Points on a hilly landscape, in no order, each with its height.
From any point a ball takes the steepest step (drop divided by distance) to one of its 2 nearest points. It stops when none of these is lower. Distance is the straight distance between rows; heights are no part of it.
<716> (h 488): [135 163 150  43 148 116 134  38 151 155  57 130 124 136 143 121 112 109
 143 106 141  90 178 125 170]
<542> (h 480): [ 90 167 117  98 131  81  89 174 150 130 149 125 116 121 100 121 109  81
 159  99 128 153  93 162 156]
<693> (h 562): [162 122 175 129 132 125 140 202 111 115 155 101 127 113 153 114 164  82
 102 157 102 167 117 166 101]
<281> (h 306): [ 91 118 100 126 140 120 103 174 152 104 146 133 142 200 117 143 144 132
  90 130 139 122 129 171  56]
<339> (h 108): [137 156  74 155 140  51 133 139 115 135  98 123  99 133 167 143  81 178
 148 132 125 100 110 129 118]
<702> (h 314): [156 104 155 138 140 155 141 140 123 128 134 140 131 147 146 204 174 130
  88 177 140 112 126 131 145]
<986> (h 321): [127  90 166 132 146 151 143 135 116 152 177 150 125 150 139 151 151 110
  98 183 117  88 179 123 129]
<726> (h 183): [128 123  96 137 143  56 165 182 157  79 145 135 115 151 132 153 113 165
 110  73  68 132 113 184 101]
<68> (h 185): [122 101 117  74 106 181 148 173 109 136 121 113 137 158 107 135 110 149
 140 141 156 141  80 119 124]
<787> (h 207): [110 126 146  72 116 158 124 152 138 158 112 148 100 144 145 146 130 118
 161 102 178 161 103 131 149]
<92> (h 187): [171 165 117 114 167 100 165 106 125 147  83  95 140 141 142 135  96 146
 120 149  99 133  87  99 172]
<318> (h 186): [108  99  79 120  88 119 152 147 106  83 102 149 115 158  96 133  93 148
  87 137 108 152 102 135 123]
<944> (h 419): [168  81 157 109 144 124 120  74 150 146 182 131 110  97 172  66 103  78
 152 164 144 155 143 117 131]
<178> (h 132): [145 135 142 155 157 157 129  48 165 140 105 140 145 100 168 119 155 140
 181 116 153 140 142 106 174]
<53> (h 176): [129 121 103  95 131 142  84 127  87 121 148 149 131 130 116 160 101 133
 113  85  74 135 101 233  94]
<1019> (h 281): [134  84 126 123 136 116 119 144 121 115 152 134 158 132 113 116 150 107
  83 106 125 103 116 169  63]
<61> (h 250): [135 194  88 175 115 139 144 139 163 121 123 145 147 173  91 200  62 130
 139 125 124  95  99 154 153]
<110> (h 256): [159 108 124 141 138 106 119 176 106 152 145 154 147 143 127  92 135  73
 102 112 140  68  79 125  71]
<886> (h 310): [ 72  51 183 130 158 140 118 137 139 100 222 111 113 104 124 101 147 117
  73 160 111 155 136 176  56]
<615> (h 324): [123  89 133 109 127 158 138 156 167 152 151 136  99  73  87  97 156 123
 167 130 183 124 152  99 147]
<873> (h 548): [107 119 145  75 131 105 110 220 114  93 172 118  94 129 153  97 139  69
  95 123 114 171 146 143 115]
<721> (h 329): [108  87 149 160 129  83 148 118 100 109 149 123 130 158 157 148 192 138
 128 143 196 116 168 148 118]
<293> (h 600): [126 104 168 139 147 144 123 126 163 132 176 129 130 152 164  67 153  73
 128 133  92 163 145  75 126]
<144> (h 237): [111 187 103 103  90 118 106 132 154 147 130 112 133  57  92 175  84 156
 156  81 133  79 121 109 135]
<583> (h 188): [198 133 151 109 147 170 159 111 110 148 111 125 139 111 101  80 150 148
 108 170 119  99 176  76 144]
<324> (h 32): [102 125 102 113  76 119 122 153 141 101 159 135 144  75  71 192  65 147
  94 106 118 164  62 180  93]
<591> (h 420): [124 139 115 182 122 131  99 115 129 115  75 108  80 104 151  95 136 140
 142 151 127 137 140  51 169]
<881> (h 495): [142 104 149  53 157 141 155  59 147 151  93 132 119 141 170  89 140  95
 158 125 179  82 136 126 130]
<261> (h 611): [117 124 157 182 161  96 105 123 168 163 145 145 142 136 164  84 180  73
 138 115 113 147 129 116  99]
<251> (h 213): [136 137 103 112  93 129 164 162 108 122  87 149 115 152  86 147 105 128
 103 122 132 108 148 175 117]
<1052> (h 160): [134 134 128 110  91 171 121 153 145 114  91  61 128 126 133 143 108 154
 147 146 180 147  75 111 126]
<1030> (h 236): [170 140 148 133 107  77 164 103  92 117  61 117 113 121 127 206  76 130
 122  78 107  79  85 114 165]
<434> (h 211): [151 130 139 128 123 138 183 100 123 152 102 135 163 135 101 148 205 139
 158 144 120 144 138 159 151]
<743> (h 466): [144 124 111 106 110 121 123  69  97 103  33 110 109 117 109 123  91 156
 116  88 120  94  95  74 160]
<562> (h 215): [129 145 121 148 133 108  97 131 142 127  93 123 146 145 119 111 117  77
 111 116 144  84  83 123 117]
<449> (h 209): [176 157 129 126 123  82 147 140  99 109 110 106 136 112 142 201  76 157
 101 138 110 122  66  97 174]
<435> (h 503): [100 121 122  81 114 127 184  34 122 155  68 123 137 117 124 135 194 163
 143 106 177  74 170 120 129]
<117> (h 332): [115  77 161 118 143 171 136 164 143 139 185 130 131 112 125 117 153 114
  57 199  66 130 157 122 105]
<49> (h 193): [117 156 129 158 144 127 103 166 151  84 135 154 134 127 124 177  62 138
 106  92  63 160 120 214 133]
<740> (h 221): [115 170 114  94 156 128 120 126 106 157 113 124 113 122 147 128 106 187
 147 146 155 149 166  75 174]
<127> (h 162): [196 129 138 125 103 131 128 125 151 137 100  83 147 109 124  83 156 137
 120 151 123 101 157  92  92]
<415> (h 126): [140  89 138 125 160 136 112  99 111 151 147 164 115 163 162 108 117 119
 145  94 125 163 190 118 128]
<11> (h 297): [148 149  86 142  85 119 131 123 155 109 110 126 121  72 123 133 134 155
 151 116 192 116 179  81 128]
<642> (h 433): [155 124 135  95 152  94 137  65 138 143 124 126 113 115 162  75  80 103
 158 136 168 155 102 130 175]
<598> (h 479): [121 124 123  58 120 112 140  50 145 137  22 130  98 118 132 127 122 140
 107  92 153  75 139  80 146]
<200> (h 89): [163 149 144 134 111 161 127 137 107 130 129 103 130  92 162  96 127 116
 149 153 174 168 119 118  62]
<952> (h 56): [137 141  87 160 121  54 120 143 106 117 103 116 110 128 114 170  56 170
 106  90  76  97 100 144 115]
<1001> (h 189): [147 180  82 152 150 150  98 134 110 126 135 204 165 147 125 167  87 114
 107 107 119 141 157 143 119]
<931> (h 355): [ 94  47 177 155 120 118 119 120 144  97 187 124 124 101 105  73 139  62
 106 171 110 145 141 180 104]
<1070> (h 450): [119 146 127  77 158 104 112 136 133 172 141 142 104 127 117  73  95  87
 144 131 132 139  89 139 152]
<392> (h 127): [164 170 121 130  94 125 129 114 116 120 130  95 130 132 175  85 153 121
 125 154 160 131 167  76  51]
<150> (h 278): [133 180  88 111 104 148 127 135 149 132 101  89 119 114 160 102 143 148
 186  95 152 122 136  94 129]
<1077> (h 84): [129 128 123 150 136 132 113 166  90  88 130 162 128 135 114 151 131 121
 133  98  95 158 122 231 143]
<319> (h 251): [132 157 107 165 126 103  49 159 130 128 130 130 144 103 115 197 124 111
 114  90 132  52  99 125 142]
<291> (h 195): [128 137  91 134 138  95 129 156 153 122 130 125 155 144 107 115 141 168
 138 116  92 121 102 182 119]
<356> (h 205): [134 190 122 133 142 104 154 112  75 163  78 144 123 120 147 158  81 172
 128 136 134 159 127 113 171]
<109> (h 588): [ 93  74 193 132 131 157 149 156 148 135 202 118 129 125 124  88 194  47
 149 116  84 149 130 113 106]
<424> (h 194): [137 143  93 106 127 104  65 136 135 159 135 120 148 100 106 189 101 155
 145 103  97  79  84 145 113]
<1041> (h 296): [153 115 144 171 134 117  90 156 128 102 128 153 136  93 136 203 149  93
 107 131 139 105 131 123 144]
<299> (h 272): [ 62  66 193 138 130 139 133 130 108 132 193 109 133 171 112  72 135 144
 116 157  79 155 162 177  77]
<407> (h 320): [147  90 111 153 125 136 155 107 120 129 104 148 124 148 155 179 180 152
 115 142 152  97 168 129  86]
<571> (h 230): [162 161 100 108  57 149 160 140 132 105  72 133 134 131 100 165 102 144
 159  91 148 100 128 152 141]
<17> (h 220): [168 148 133 172 147 149 111 146 134 133 110 166 151 140 117 188  61 123
 140 107 106 123 107 174 128]
<974> (h 149): [131 159 143 133 169 184 152  61 103 122  68 120 140  92 163 126 166 115
 111 121 171 110 103  70 154]
<512> (h 158): [133 124 123 140 143 150 100 134 134 136 150 189 140 169 131 117 103 105
  90 104 112 149 184 158  93]
<695> (h 351): [110  90 192 141 153 177 143 162 109 158 251 146 151 119 114 104 155 145
 116 163 109 138 185 158 127]
<795> (h 358): [104  86 194 150 134 140 179 165 141 113 250 126 142 129 114  73 168 134
 119 157  78 188 158 116 115]
<617> (h 128): [112 110  84 111  70 122 147 126 125  95 111 136 127 117  71 179  85 155
  87 104 106 167  33 121 117]
<733> (h 124): [101 164 107 122 100 109 109 150 153 154 132 141 139  94  83 185  75 119
 100 137 119 146 125 152  98]
<1037> (h 146): [132 134 112 116 126  85 158 113 105 122 113 112 133 182 123  84 143 144
 135 154  88 129 108 138 120]
<681> (h 273): [131 211 115 153 111 168 130 141 167 101  99 149 141 138 105 152  84 108
 145 116 175  96 105 112 176]
<845> (h 216): [117 136 104 145  87 165 149 153  71 114 109 118 113 118 105 117 196 144
 178 119 156 127 127 119 154]
<708> (h 574): [141 121 199 147 106 135 159 144 120 119 172 139 134  96 130  78 168  68
 118 127 110 172 149 135  74]
<908> (h 67): [ 84 128  93 143 151  75 118  88 121 145 146 121 138 146 114 113 170 103
 130 153  78 117 134 146 102]
<767> (h 244): [127 154 145 110 114 158 100 148 127 145 104 111 126  99 128 183  97 180
 137 115 149 155 154 104 185]
<788> (h 397): [136  49 189 156 126 157 107  74 144 121 172 140 126 105 136  78 152  64
 154 170 148 144 155 151 117]
<539> (h 134): [143 147 155 172 159 144 133 124 115 138 128 114 175 171 147  87 144 137
 120 150 156 141 123  74 110]
<298> (h 338): [ 86  97 150 111 138 158 133 169 137 164 200 140 125  90  78  77 150 121
 124 163 148 138 155 141 116]
<803> (h 499): [118  91 135  86 163 148 176  22 131 144 111 114 136 151 150 101 175 135
 127 154 150  94 153 117 153]
<383> (h 91): [125 132 109 139 141 152 108  76 114 133 122 168 117 152 186 110 148 146
 168 101 163 137 148 106 146]
<353> (h 384): [122 134 116 207 133 140 119 103 133  99 116 108  96 145 160 119 184 138
 180 148 106 162 142  97 136]
<905> (h 125): [173 130 134 120 135 171 133  99  98 141  87 101 119  90 139 129 142 144
 155 151 171 130  97  95 118]
<854> (h 231): [103 153 139  67 120 146 113 122 143 154 114 126 117 132 135 174  88 142
 146 135 173 135 112 141 217]
<508> (h 350): [131 122 138 166 119 112 120 134 128 114 155 101 128 153 161 117 209 120
 166 139 124 119 154 141 136]
<143> (h 96): [143 158 135 155 159 124  94 158  93 164 150 138 140 136 125 111 143 149
 127 145 116 142 138  95 128]
<39> (h 254): [151 191  75 146  65 134 137 140 136  57 121 121 138 138  93 148  64 128
 150  92 171  62 110 124 171]
<446> (h 520): [ 78 116 143 114 142  79  87 170 136 117 130 136  73 121 125 126 111  96
 101 139  99 160 116 166 126]
<58> (h 260): [139 185  72 114 125 144 114 105 139 150 115 115 143  91 131 142 112 169
 136  72 141  79 125  77 163]
<10> (h 154): [ 55 111 100 115 146 128 110  90 111 159 189 135 116 171 108  66 158 134
 137 188  97 129 171 152 113]
<917> (h 219): [ 39  82 155 123 150 124 102 137 143 142 181 123  87 164 125  84 138 126
 116 141  68 146 171 122 112]
<652> (h 446): [118 142  97 117  90  96 116 122 137 112  65  81  96 136 135 128 115 160
 121 118 101 117 116  60 148]
<487> (h 166): [129 151  82 133  85 158 139 171  80  91 137 152 126 123 111 144 145 144
 160  98 119 171 112 173 154]
<509> (h 153): [ 99 152  87 161 149  83 104 124 114 126  80 115 135 161 137 162  91 144
 150 115 158  95  58 123 122]
<806> (h 135): [130 128 104 174 132  38 136 137 183  95 126 109 141 136 117 177  89 160
  93 108  47 129 122 171 133]
<254> (h 179): [153 163 153 167 127 148 138  87 121 125 111 111 165 124 129 128 152 140
 163 152 141 164 122 147 183]
<34> (h 345): [ 84  57 172 118 131 176 164 163 131 130 198 122 134 123 101 115 174 134
  83 159  77 206 151  99  84]
<476> (h 155): [136 111 138 145 171 170 142  87 117 131  69 111 143 155 168  86 117 112
  98 134 191 107 120  55 113]
<643> (h 311): [142  79 101  96 102 129 115 128 159 134 126 144 107  96 128 114 108 148
 139 119 165 118 155  70 148]

Call two points neighbours if one is among the 2 nearest of the other. Go from one point of each pair to the other, from neighbour to neighbour, staying as low as possible. Name the highest point that can't be avoided.
<952> and <200> => <261>
<92> and <200> => <740>
<702> and <92> => <743>
<324> and <383> => <681>
<200> and <143> => <476>
<908> and <952> => <291>
